Each row is a point on a tangle of strands that fork, close into loops and nearly touch. The rows are in no order.
Two points are linked if the straight distance between their rows is under 39. Some points are linked to none.
Q_842: [  7  11  -6 -21 -22  23 -19   3  15   7  12  -1 -25  -7  15   9   3  -9
   4   0  20   8  13   6  -7]
Q_601: [  2 -10  15  15  29  -5  29  26 -18  10   2   2   1  -6   4  -6  -8 -11
  -7  -4  -1  -8   8   5 -10]
Q_471: [-14 -14   9  15  -2  -2  19  -4  16   4 -13   3  23  -8 -17 -14  11   6
  -4  -9   0  -4 -11 -17  -3]
Q_323: [ -6   8 -14  -2  -6  -3  -7 -13   1 -12  -2  -1  -1   9   0   8   7  11
   5   4  -3   7 -10  -8  11]
Q_825: [-10  -6   5  11   0  19   1  -2   8  20   5 -10   0   5 -31  11  -1   0
  21 -14   2   8   8 -17  22]
Q_379: [-20   3  -1   7   2  16  -1  -5   0  23  11  -9 -11   4 -17  11  -3   1
  26 -10  -6   7   1 -16  29]
Q_938: [-15   1   9 -10 -13   6   4 -17 -15 -21  -7   1  -2   6  18 -12  19  -8
   3   4   3  -4  10   7 -13]
Q_266: [-22   6  -2 -12 -17  -1   1  -6  16  34   2  -2  -7 -19  12  -8  -2 -14
   2  -8  -7   2 -10 -25  -6]
Q_275: [ -5  12  -6  -7   7 -10  -4  -4 -21   4  10  -3 -21   3  25  14  -3  -3
  12  10 -22   6  -2  15   7]
Q_400: [-20  12 -14 -13   2   4   2  -1 -12  15  21   2 -18 -10  28  18   8  -8
  14  10 -13  10  -6  -4   2]
Q_820: [  9   8  -4  -8   2 -11  -3  20  14  34   0  -7 -27  -6   8  -2 -26  -7
  -5  -2 -11  -2   2  -1  -4]
Q_521: [  6  -2   3  -3  -9  20   4  -5 -11 -31  -2   8   8  12  -6  -7  10  -7
  -4   0  25  -2  18  10 -10]
Q_712: [  5 -11   0   0  -2   6   5  14  34  30   9  -7  19 -24 -15   1  -4   8
  -7  -8   1  -8  -4 -13 -11]
Q_872: [  5  -9  10   8 -11 -11   0   1  13   2 -22  -5   3  10 -17 -14  -9   3
  -3 -11   0  -3   5  -3   8]
Q_679: [-22   1   6   3   0   7   6 -17 -18 -12  -5  -9  -1  25 -15   4   9  -6
  25  -5  -5  -2   9  -5  17]
Q_401: [ -3   6  -8   0  18 -13  10   9 -13  11  10   3  -7 -11  22   2  -3  -5
  -4  11 -15   4  -6   3  -5]
Q_847: [ -6  13 -26 -10  -2  17 -10 -11   4   8  18   4 -12  -5  13  15   5  -3
  18   3   9  12  -2 -17   5]
Q_95: [-14   1  -1  -1  -7   0   0  -1   6  23   1  -2  -9  -3  -7   4  -7   0
  12  -7 -11   3   1 -10  18]
Q_993: [  4  11  -9 -17 -23   9 -20  -4  11   1   6  -2 -23   4   6  10   0   0
   5   4   6   6  10  10   4]
Q_644: [-23 -10  18 -11 -17  -4  -1 -13  20  18  -4  -9   9  -1 -14   8   9   3
  -4  -7 -22  -7  -5   5  18]
Q_556: [  9   0   7   0  11  14   7   4 -31 -28   4   2 -11  15   9   4   2  -7
   2   5  17  -1  15  18 -12]
Q_929: [ 13 -15   7  20  22   2  19  28  -3   7   4   6   4  -8  -7 -10 -12  -5
  -9  -5  14  -4   7  -1 -13]
Q_773: [ 36   0  -2   5   2  17 -16  13  -5 -30   2   5   5   9 -16   2  -7   9
  -4  -2  30   3  14  11  -4]
Q_917: [  9  -1  13   3 -14  -5 -18   6  26  20 -10 -14 -12  13 -23  -1 -22  12
   3 -12  -9   1   8  -3  23]
Q_466: [ 21  -2 -14  14  14  -6 -14  -3 -26 -44  -9   3  21  15 -17   3  -3  13
   3   3  10   6  -7   3   3]
Q_551: [ -6 -15  14   9   9   4  10   5 -10 -12   6  -2  13   5 -17  14   5   3
   5   0  -1  -7   4  23  14]
Q_548: [-22  -8   6  -4  -3   6   8 -16 -10  -9   7   2  11   0   1  13  21   0
   6   5  -5  -6  -2   7   9]
Q_279: [  4 -10  11  -5 -16   4   7  -1  10 -12  -1  12  22 -12   8 -20  13  -1
 -26   5  17  -8  -1   8 -28]
Q_482: [-16  -6   0   4  -6  -8   6 -24   9 -25 -19   4  24  -6  -5  -6  33  16
 -19   3 -10  -3 -25 -12   0]
Q_699: [ -3   7  -3   0  10   1   3  -3 -30 -14   3  -7 -18  21   6  12  -2 -13
  21  -1  -5   4  11   4  11]
Q_992: [  3  17  -9 -18 -14  22  -6   5  11  12  10   4 -25 -14  20   1   6 -19
   4   3  27   7  13  -2 -21]
Q_636: [ 20   5   8 -13  -4  12  -2  21   7   1   7   7 -18 -18  20  -3  -4 -16
 -20   5  19  -3  10  22 -30]
Q_848: [-13   4   3  -2  10   2   3 -20 -35 -24   4  -9  -3  24  12   6   7  -7
  21   6  -9   3   5   3   8]
Q_790: [ 13  -7   1 -10  11 -23   6  21  12  17   1  -4   8  -7   3  -6 -18   8
 -21   1 -19 -18  -6  14  -7]
Q_391: [ 29 -11   2  12  -6  12 -13   3   3 -30   2   5  26   6 -25   0  -2  18
  -5  -2  23   2  11  14  -3]
Q_335: [ 10  -4  -8   8 -11  11 -18 -14  15 -30   0   6  27   3 -15  10  18  21
  -5   4  13  -1  -8   6   0]
Q_694: [ 24   8 -23   8   8 -13 -10   4  17   3  -3   3   6  -5  -1  -5 -13  17
  -8   4   1   9 -12 -15  -4]
Q_547: [ -4   1  10  -1   0   8  -2   3 -14  -1   1  -6 -19  14  -2   9  -2  -6
  14   0  -4   0  12  16  12]
Q_874: [ 18   7 -12 -10 -11 -10  -7   9  40  21  -7   1  -3 -12   7 -20 -15   9
 -16  -3   6   3  -5 -19 -19]
Q_846: [ -2  12  -3 -14  -3  21   3  -5 -11 -16   5   3 -19  11  12  -1   9 -21
   6   3  25   2  20  -2 -22]
Q_298: [ -4  -3   2  -6 -20   0 -20 -10  19   8   5  -9  -5   7 -15  23  -3  18
   4  -3 -14   4  -5   9  29]
Q_912: [ 25   4 -22   8   0  -4 -14   0  16 -14  -6  14  17  -5   0 -10  -2  21
 -15   6  10   7 -10 -10 -15]
Q_163: [ -7  -8  10  -9  -5   3   9  12  25  32  15  -4  11 -27  -7   4  -1  -9
  -6  -3  -2  -6  -7  -8  -9]
Q_529: [ 11  13 -14 -14   0  27   1  -4 -10 -23   8  -1 -19  18   0   9   5 -21
  13   3  32   5  28  -6 -11]
Q_231: [  4  18 -22 -12   1  -5 -14  -2 -10   6  16  -1 -29   1  24  12 -11  -1
  11  12 -13  12  -4   3  10]
Q_153: [ 16  -7  13   7  -5  12   7   7  -9 -28   0  14  15  -2  -4  -9   6   0
 -13   3  26  -2  14  16 -17]
Q_77: [  3 -10  -5  22  19  12  16  13  -2   5  15   7  22 -15 -11   4   5  -1
   6  -1  14   3   5  -6  -4]
Q_805: [ -9  -1  10 -11  -2 -24 -10 -10  -9  -2  -5  -6  -6  13   8  15  -1  11
  -3   4 -40  -3 -11  26  23]
Q_390: [-18   7   7   3  15  -6  15  -6 -32   7  -2  -1 -16  -2  29 -15  -1 -21
  14  -2  -5   1   3 -11 -15]
Q_662: [  1   6  -6  -2   7  -5   8  11  -4  14   5   3 -10  -7  18  -6  -6 -10
  -2   5   1   3   0  -2  -9]
Q_943: [-13   4   4  -1 -10  15  -1  -4   3  10   0  -2 -15   7  -8  -4   1 -13
  18 -15  10   5  18 -15   8]
Q_64: [  0   9  -5 -12  10  23   7  13 -12   9  17   6 -17 -19  19  15   7 -21
   3   8  13   0  10   8 -17]
Q_462: [-15   0  17 -11  12  -2  19   0 -26   6   5  -3 -11 -14  39  -5   7 -20
  -4   3 -17  -3   0  10 -25]
Q_829: [ 21   9 -20   7  12 -20  -7  14  10  18   1  -4  -8  -1  -1  -1 -27  12
  -2   1 -11  10 -12 -12   6]
Q_955: [ -7  -6  -9  11   9   0   3  -7  -9 -19   7   9  24  -6  -9  12  14   9
  -2   6   2   1 -14  -1   5]
Q_606: [ 14 -10   2   3  -6  -1  -4  10  36  21  -3  -7  13 -13 -22  -6  -5  13
  -4  -6   3  -1  -5 -19  -2]
Q_796: [ 16   6 -15   0  15 -17  -1  24  12  32  12  -6 -16  -8   5   3 -28   3
  -4   3 -20   1 -10   1   5]
Q_320: [-11   2  12  -2  18   5  17   1 -34  -4  10  -7  -9  -6  30   4  12 -15
   9   5  -7  -3   7  15 -18]
Q_959: [-10 -14  25   6  13 -23  19  11 -12  16 -14 -12   1   4 -10 -10 -18  -8
  -3 -15 -28 -16  -1   8  10]
Q_852: [ 16 -13  14   4  -5  10  -1  15   9  -7   6   5  16  -8  -9   2   1   7
 -19   1  13  -8   8  22  -3]
Q_956: [-11   9  -9 -10 -10  24  -2 -11   7   7   7   1 -20   5  -2  -1   2 -18
  19  -5  22   7  16 -24  -1]
Q_254: [ -8   8 -22  -2  -1  12   3 -19  -4 -22  12  13  23  -7  10   5  25   2
   4   9  14   6  -6 -13 -13]
Q_174: [-16  -2  14  -7   4  29  14   3 -16  -6  16   2  -6  -6  -1  18  21 -20
  12  -2  18  -9  16  13  -5]
Q_534: [  2   5 -13   9   4  -7  -7  -3 -11  -8  -5   2  -1   8  -4   2  -3   4
  10   0  -2   4  -5  -8   6]
Q_632: [-23   8 -13  -8 -17  -4  -2 -19  19  20  -4   3  -7 -10   8  -5  11   2
   4  -1  -8   6 -18 -28  -1]
Q_697: [ -3  10  -4  -3  22 -18   8   1 -24  14  11  -2 -15  -5  31   7  -7  -3
   5  13 -31   6 -11  12  -2]
Q_172: [  1   6 -12  -5 -16  -8 -14 -13   8 -17 -12   8  -1   8   7  -3  11  16
  -6  11  -5   1 -10   1   0]
Q_614: [ 14   6 -11  14  22   7  -1   6 -16 -13   5  -4  -4   9 -15   7 -11  -4
  16  -2  24   9  13  -9   7]
Q_308: [ 25  13 -16   2   3  14  -6  11  -1 -14   5   9 -15  -2  10 -11  -3  -6
   2   5  33  10  13  -5 -20]
Q_980: [ -7   5  11 -26 -16 -21 -12  -5  -2   7  -2  -7 -17   3  27   7   1   3
 -13   8 -30  -6  -5  28   2]
Q_778: [ 29   2   0  13  18   2   2  23 -12  -8   2   7 -18   2   6  -2 -15  -4
  -2   5  17   2  14  12 -10]
Q_152: [-17  -7   8  15   5  11   8  -5 -18  -1  -1  -9  -3  16 -24   8  -1  -6
  23 -12   0  -1  10  -2  26]
Q_808: [-32   7  23  -2 -11  -1  -5 -15  -4  15 -13 -10 -11  15 -12  -6  -2 -10
  15 -15 -18  -1   7  -7  26]
Q_754: [  6  -2   2  -1 -27  -3  -7  -9  40   6 -19   3   9  -5  -8 -21   5  11
 -12  -9  13   0 -10 -21 -15]
Q_285: [ 11  13 -10  -7   2  29  -5  -1  -3 -14  11  -6 -24  19 -12  10   0 -16
  20  -6  26   8  24 -10  -2]
Q_554: [ 15   5   2  -4   2 -22  -1  20   6  19  -7  -7 -17   0   6 -13 -28  -4
 -10  -2  -7  -5   3   6  -6]
Q_585: [  0  -2 -11   3 -10  14  -5 -18   6 -28  -2   5  23   3 -14   2  22  10
   0   2  21   0  -3 -10  -2]
Q_349: [ 10  10 -19  -6  -5   3 -10  -8  -4 -23   7  10   7  -3  13   4  10   9
  -4  16  10   5  -6  10 -10]
Q_230: [-12   5  20  -3  12  -5  17   2 -24  15  -5  -5 -22 -10  33 -16  -1 -26
   5   0  -8  -4   6  -4 -25]
Q_971: [  8  15 -14 -12  -6 -11  -7  12  17  34   6   0 -28 -11  21  -6 -24 -10
  -2   0  -4   9  -5 -13  -6]
Q_560: [ -1  -1  -9  -6  -7   5 -10   0  16   4  17   5  11 -13   2  19  10  13
  -5  10  -4   1  -8   9   1]
Q_398: [-20 -16  26  12  12 -10  20   5 -12  17  -8  -5  12   2 -19   0  -3  -7
   1 -13 -21 -13  -1   5  20]
Q_434: [-12 -10   4  -7  -1 -17  -8  -3  11   7   2 -10  10  -2 -12  24   5  18
 -11   5 -36  -9 -19  18  29]
Q_711: [  6  -3  12   3   8 -29  16  14   1  14 -22  -3  -6   5  -2 -35 -25 -10
 -13 -12  -8 -13   5  -6 -10]
Q_229: [ 24   7  -4   8   8   5   0  13 -12 -14  -7   6 -21   6   5 -16 -14  -9
  -1   0  25   3  15   0 -17]
Q_168: [  7 -14  -1  14  23 -10  17  20  -1  14   7   1  20 -11 -13   4 -10   4
  -8   2  -8  -6  -6   7   0]
Q_322: [ -2  10 -23  -5  -3  -3  -6 -12   7 -12   5  14   9 -17  23   3  18   9
 -11  17  -3   6 -14  -1 -11]
Q_845: [ -7   2  15 -19  -1 -28  -8 -11 -13   2  -8 -11 -14  14  24   4  -5   3
  -9   2 -41  -5  -9  27   6]
Q_156: [  7  11   0 -13  -2  17   0  16   5  10  14   5 -24 -18  24   4  -2 -19
  -6   1  20   2  13   7 -21]
Q_93: [-12  -9  12 -11  -3 -10  14  -9  -7  -8   0   5  18 -14  21 -13  21  -3
 -17   9  -9 -12 -11   9 -22]
Q_88: [  0 -14   5  16   7  -9  -4   6  20  26  -2 -10   5   2 -32   7 -12  17
   5 -14 -19  -2  -9 -15  26]
Q_486: [  5   8 -16 -11 -11  22  -2  -2  14  -1   8   6  -5  -6  12  -7   7 -14
   4   6  33   7  14 -14 -20]
Q_461: [ -4  11 -16 -10 -10 -13  -5  -2  15  29  -7   3 -23 -11  21 -15  -9  -8
  -3   2  -5  10  -9 -24 -13]
Q_407: [ -2   4 -14   1  -3  20  -1 -12  -1 -17   8   1   7  14 -14  11   9  -4
  18  -3  25   5  10 -20   2]
Q_660: [ -4   3  -5   2  -5  14   9  -4   4   4  -2   9  -5  -3   9 -16   6 -11
  10  -1  28   2  11 -21 -15]
Q_324: [ 29  -4 -12  26  29  -7   1  18 -15 -13  -1  12  18  -4  -9  -2 -15   9
  -6   4  10   4  -6   0  -3]
Q_215: [ -9   1   2   1 -10   8   9 -11  -6 -19 -10   7   6  10   5 -10  14  -7
   6   5  15  -4   8  -1  -9]
Q_151: [-20  -4  -4  -2  -1 -10  10 -25  -1 -19 -12   7  20  -6  11  -7  29  14
 -21   5 -17  -5 -26  -1  -7]
Q_175: [ -6   1  11   1  -1 -20  11   5   0  20 -17  -3 -11   0   9 -27 -15 -14
  -5  -9  -9  -7  -4 -16 -10]
Q_220: [-14   3  24 -13 -11 -18  -9   0  -6  20 -11 -13 -19  12   0  -1 -11  -7
  -1 -12 -35  -7   1  17  27]
Q_740: [-19  -3  25  -8  -6 -24   2  -1   5  29 -14 -14  -9   6 -11  -5 -17 -10
  -5 -14 -35 -16   1   7  20]
Q_487: [ -2   3  -7   1  -1  26  -1  -9  -5 -13   6  -6  -5  22 -20  12  -1 -13
  26  -9  26   8  23 -24   7]
Q_584: [-25   6  -9  -9   5   9   5  -2  -6  22  18  -2 -13 -12   9  16   4  -9
  12   0 -12   8  -5  -6   7]
Q_27: [-19 -10  12   2   9 -13  20  -3  -7  11  -8   1  11  -8   4  -9   4  -7
  -5   0 -17  -6 -10  -4  -5]
Q_329: [ 19  13 -25   1   3  10 -12  -2   2 -23  12  18  19 -11   6   0  11  10
  -7  13  21   8  -4  -7 -17]
Q_66: [  0 -12   7   2  13 -28  21   2  -2  -5 -25   1  17  -1   2 -35  -3   6
 -24  -3 -11 -12 -15 -11 -13]
Q_696: [-14  -3  15 -11  -2 -16  11 -21  -9 -24 -11   3  17  -4  24 -14  25   8
 -18  10 -17  -3 -20   8 -15]
Q_45: [-11  -1 -12   3  -8  17   0 -23   4 -26  -4   1  18  16 -17   0  19   0
  14  -1  19   1   3 -19   1]
Q_789: [ 36  11 -26  17  20  -1  -7  17  -7  -6   9  11   1  -6   9  -9 -18   2
  -2  10  16  14  -4  -7 -15]
Q_519: [ 14 -10   6  18  12 -21  11  16   9  10 -24  -3   4  10 -11 -30 -25   3
 -12 -11   0 -13   3  -9  -6]
Q_510: [ 18 -10   8   9  10   9   6  20  -3 -15   2   9   7  -1  -3  -3  -1  -2
 -14   5  18  -4  12  17 -14]
Q_706: [ -7  19 -24  -5  -3  -8  -3  -7  12  14   1   8 -14 -14  24  -8  -3   2
  -1   7  -4  13 -19 -25 -10]
Q_732: [ 12   8 -16   0   5  -2 -19  -5 -14 -23  -5  -5  -4  21  -9   9  -9   5
  16   2   9   6   1   2  12]
Q_944: [-10  -8  24  -3   6 -18  10  10   5  25 -14 -12   0  -1 -15 -13 -19 -11
  -7 -15 -21 -20   2   3   9]
Q_672: [-23  -4  10  -2   8  -2   6 -20 -30 -18   1  -7   6  24  -1   5  13  -1
  18  -1 -17  -1   1   4  11]
Q_518: [ 11  -8  -2  23  30  13  19  22 -13   5  12   9  13 -10  -6  -1  -7  -6
   4   0  17   4   9  -3  -8]
Q_605: [  8   6  -6  -2  -3   5   5   8  10  13  -3   8 -14  -9  14 -14  -9 -11
  -1   0  17   4   8 -12 -17]
Q_746: [ 27  -9  -2   7 -12   4 -22   3  15 -28  -4   6  24   4 -19   2   3  24
 -13   1  12   3  -3  11   0]
Q_24: [  8  -3  -8  -2 -15  10 -21  -8  12 -19   8   2  15   3 -13  21  11  18
  -2   4   7   4  -3  14  13]
Q_715: [ -5  -8  10  22   9  20   9   4   2  14   2  -4   6   7 -32   0  -5   1
  20 -17  15   2  11 -19  14]
Q_271: [-10   3  -5   9  18   1  13  -8 -33  -9   8   1   3   2  20  -1   8  -6
  11   7  -8   1  -7  -2  -5]
Q_858: [  3 -13   5  17  13 -10   3   9   2   1  -5  -5  12   3 -21   4  -8  12
  -3  -7  -9  -4  -9   6  20]
Q_366: [-13  -3  11  -9   5  -7  15   1 -13   6   4   5   4 -18  28  -4   9 -13
 -10   9 -11  -4  -5   7 -21]
Q_964: [ -8  11 -15 -13   1  13   3   2  -9   9  23   4 -13 -16  28  16  10 -13
   7  11   2  11  -2   1  -9]
Q_87: [-15   4  20 -13 -19 -18 -15 -13   2  11 -20  -8 -13  11   3  -5  -1  -4
  -1  -4 -30  -3  -3  10  18]
Q_933: [ 30  13 -25   7   7   5  -5  13  -2  -1   7  11 -10  -8  16 -14 -13  -2
  -4  10  24  13   3 -12 -19]
Q_85: [ 23  -2   5   9   8 -15  -1  19   5   8 -15  -1 -12   8  -6 -19 -27   3
  -8  -6   3  -2   5   1  -4]
Q_629: [-13 -11  10  23  12  16  15   1 -13  -3   6  -5   9   8 -27   8   2  -4
  22 -12  14  -2  10  -9  19]
Q_830: [  6   3  -9  -2   3 -13 -15  -4 -15 -15   2  -5  -2  12   0  20  -2  14
   3  10 -18   4 -12  20  19]
Q_427: [ -5  -2   3  -5  -7   6   6   9  17  19   5   2   6 -19   8   2   4 -10
  -6   2   8  -4   2  -2 -15]
Q_190: [  8 -12  17  12  -8   5  -6  11  19  25  -4 -13  -6   5 -30   4 -17   8
   8 -15   2  -5  13  -5  20]
Q_443: [-32   1  24   1  -7  -6  -1 -21 -16   4 -18 -12  -3  18 -11  -4   7  -4
  12 -11 -25  -5   4   5  27]
Q_273: [-23 -17  22   4  -1  -3  10  -6   5  14  -5  -4  11   1 -18   2   7  -2
   1 -10 -18  -9  -2   3  20]
Q_81: [-17  -2  20   2  -5 -10   1 -22 -24 -13 -16  -9  -1  27   0  -8  11  -1
   8  -5 -17  -5   4   8  15]
Q_212: [  1  -5   8  -2 -21   5 -18  -5  25  12  -8 -13  -2   8 -21   8  -3  15
  11  -8  -2   2   4  -3  21]
Q_115: [ 12 -10   2   4   4 -23   7   5  12  -6 -25   0  11   7  -6 -33 -14   9
 -23  -4   1 -10  -8  -5  -9]
Q_979: [ 38  -6   0  14  20  -2   1  33  -5   0   3   8 -12  -1  -3  -8 -26   0
 -17   0  17  -2  11  15 -15]
Q_690: [ 32   4 -21  22  28  -8  -4  15 -20 -16   3   8   4   0  -1  -4 -18   4
   3   6  14   9   1   0  -5]
Q_412: [ 19   4 -13 -10 -16  16 -26  -4  10 -25  16   8  12   2  -1  19  14  12
  -5  11  16   5   7  17  -3]
Q_928: [  8   8  -4 -10 -11  -3 -15   2   5   6   1  -2 -24   7  10  -1 -11   2
  -2   2  -3   6   7   9   7]
Q_277: [ 18  -4 -10  19  30 -12   8  22  -7   6  12   9  13 -12  -5   6 -12   4
  -4   6  -2   1  -6   2  -3]
Q_623: [ -3 -17   6  18   5   2  13   1  25  13  -1  -1  30 -13 -27  -9   7  11
  -5  -7   4  -7  -8 -19   1]
Q_597: [-17   7  23  -5 -14  20  -3   0   2  14  -5  -8 -30   7 -14  -2  -7 -22
  15 -19   5  -2  22  -7  12]
Q_573: [ -7 -15  18   9  20 -12  26   9 -19   4   0  -1  13  -8   4  -6  -1  -7
  -6  -4 -10 -13   0   6 -10]
Q_492: [-10   7  10 -10  -5 -11   9   3   8  31  -7   1 -10 -15  13 -15  -9 -21
  -4 -11  -7  -1  -4 -15  -9]
Q_148: [ 12  -7  -2  21  19 -17  -1   6 -11 -14 -15  -1  15   9 -14  -5  -9  16
  -2   0  -3   1 -12   5  11]
Q_998: [ 20   7 -24  13   3   7 -11 -10   8 -27   0  14  30 -11  -8  -5  11  18
 -12   5  15   8 -10 -13 -13]
Q_925: [ 23  -7  -5  -5  -9  -6 -11   9  37  15  -4  -1   9  -7  -8 -11  -9  17
 -13  -1   4  -6  -4  -8 -10]
Q_227: [-14   1   4 -13 -22   1 -20 -18  11   0  -6  -7  -6  14 -12  16   9  10
   7  -2 -18   1  -5   9  31]
Q_36: [  8  -5  -4  -5  -8   0 -12   2  26  -1  14   0  22 -10  -8  24  11  23
 -15   5 -12  -1 -13  18   7]
Q_445: [  6   3 -16  15  15   0  -4  -5 -20 -30   1   6  22   2  -8  11   6   9
   3   6   4   4  -8   1   4]
Q_42: [ 13   3  -2  -7 -12  -3   1   8  23  17  -7   5  -6 -17  15 -18 -11  -7
 -14  -1  15   0   1 -15 -24]
Q_527: [ -6  -7  14  -5 -15   5  -9  -2   3   4  -4  -8 -11  12 -13   9  -2  -2
   6  -5  -3  -4  11  18  20]
Q_587: [ 10  17 -16 -12 -11 -10 -17  -2   5  11   1  -4 -29   6  14   7 -18   3
   8   2  -7  13  -7  -3   6]
Q_286: [-12  -4   4  -8 -25   6   0 -15  20  -9  -8   4  17  -7   0 -11  20   4
  -8   5  11  -4  -5  -6  -9]
Q_663: [  8  -4   0  -6 -24  -1 -14  -5  19  -9  -9   2   4   0   0  -2   3  13
 -13   1   3  -1  -5   7   2]
Q_701: [-21   0  27   5 -15   7  -2  -3  -7  11 -13  -8 -19  14 -18  -3  -9 -15
  15 -21  -3  -5  21   1  24]
Q_491: [ -8 -12   8  19  18  13  19   5 -24  -8  10  -2  13   5 -17  13   7  -4
  15  -4   7  -8   9   6  12]
Q_602: [-20   5   8 -20 -35  -3 -20 -20  22  11  -8  -4 -10   4  -1  11   4   5
  -1  -3 -17   0  -9   4  18]
Q_763: [ -6   6   7 -20 -11 -24  -8  -5   0   7  -9  -6 -12   2  26  -9  -3  -3
 -11   5 -20   0  -7   6  -4]
Q_583: [-21  -2   9 -15 -34   7 -11 -16  25  14  -1  -2   3  -9  -7   9  13   1
  -1  -4  -5  -1  -4   2  12]
Q_464: [-10  -3  -9   3   3  -1   2 -15  -4 -16   7   5  24  -9   2  14  24  15
  -9  13 -13   0 -22   2   4]
Q_946: [-11  -9   0  10  -5  -3   7 -14  19  -8 -12   2  28 -11 -10  -3  22  12
 -19   1  -1  -7 -18 -13  -1]
Q_576: [ -8   8   5 -15  -3  16   5 -15 -22 -29   4  -2  -8  14  20  -2  18 -18
   4   6  16  -1  20   6 -20]
Q_656: [ -6  11 -19 -15  -2  31  -7  -4   6   2  24   2 -16   0   2  16   6 -14
  19   2  26  11  12 -17   0]
Q_463: [ 29   5 -12  -4 -12  14 -20  -1  -2 -35   3  10   5   6  -5   5   0   7
  -5   6  25   4  12  15  -5]
Q_676: [  0 -15  -1  21  12  10  15   3  13   1   8   5  30 -14 -19  -1  10   8
   4  -1  15   2  -4 -19  -3]
Q_870: [  2  -7  -3   2  -2 -12 -11  -5  19  -1   3  -6  18  -6 -17  20   5  25
 -14   5 -22  -2 -21   8  25]
Q_649: [ 17   1  -9   5  -1  -2 -17  -7 -15 -43  -8  -1   9  25 -16   6  -6  14
   5   1   9   6  -1   9  10]
Q_351: [ 23  -3  -6  25  24 -19   2  12 -24 -29 -15   8  20   8 -13 -10 -14  10
  -7   1   6   3 -10   8  -1]
Q_502: [ -9  -2  11   7  19  -9  20  -4 -30  -5  -5  -3  -3   1  24 -14   2  -7
   4   3 -14  -2  -4  -2 -11]
Q_509: [ -1 -10  11  -4 -20  10  -7   2  11  -2   1  -2   0   2  -8   6   5   7
  -2  -1   9   0   6  14   6]
Q_920: [ -9  14 -22  -2  -8  -1  -8 -11  14  16   3   2 -11  -9   5   0   0   7
   8   3  -8  13 -17 -26   5]
Q_314: [-15  -6  10 -12  -3 -16  -2  -3  -1  15   1 -12  -3   1   1  15  -1  10
  -5   1 -38  -6 -12  18  23]
Q_287: [-10   6 -17   0  -3  -7  -3 -12   5  -5   3  11  11 -10   8  10  21  13
 -10  11 -12   1 -25  -5  -2]
Q_68: [  4 -18  10  11  18  -4  14  17   3   9   7  -4  28  -5 -23  10  -7  11
  -9  -3  -6 -11  -2  11  12]
Q_216: [-14  -1   7   1   5 -14   6   2  -1  18  -4  -1  -8  -1   5  -4  -7  -6
   2   0 -21  -1  -4  -3   8]
Q_855: [  2  -3  -2  -4   9   8   3  -5 -27 -34  12   4  16   8   7  16  16   2
   0  12  -2  -1   1  23  -6]
Q_608: [-10   6   3 -20 -26 -21 -20 -13  21  10 -18  -7 -16   8   4  -3  -1   7
  -6  -2 -26  -3 -14   5  15]
Q_780: [ 16 -11  21  -2   6  11  14  33   7  12   5  -3  -4 -14  -6   0  -9 -14
 -21  -6  16 -13  17  22 -23]
Q_470: [-14   3   6  -5  11   7  10 -14 -35 -15   5  -3  -6   8  23   5  11 -10
  12   8  -9  -2  10   9  -8]

A tip is a point with one link. Name the tips that can be reached along the links from each point below, in the order of the rows.
Q_231: Q_636, Q_584, Q_427
Q_656: Q_847, Q_551, Q_66
Q_487: Q_852
Q_944: Q_190

A fork is a point with three links, a tip a point with one. Leave the first point through the second and follow the links. Name the first fork or tip that comes.
Q_329 / Q_349: Q_848
Q_366 / Q_93: Q_629
Q_349 / Q_329: Q_820
Q_471 / Q_946: Q_462
Q_971 / Q_461: Q_519
Q_993 / Q_928: Q_605

A piece is two or more points that can be reached from each other along the links. Count, over all rows, the pieces, the separate loops (a circle has one, a figure eight two, a Y none), the forks (points with three links) and the tips (points with one).
pieces: 6
loops: 7
forks: 13
tips: 11

Name the points in between on the shortest way along the links from the first point to the second, in order.
Q_534 / Q_796: Q_732 > Q_649 > Q_466 > Q_445 > Q_955 > Q_464 > Q_287 > Q_322 > Q_349 > Q_329 > Q_998 > Q_912 > Q_694 > Q_829
Q_175 / Q_912: Q_711 > Q_519 > Q_85 > Q_554 > Q_820 > Q_796 > Q_829 > Q_694
Q_587 / Q_964: Q_928 > Q_993 > Q_842 > Q_992 > Q_156 > Q_64
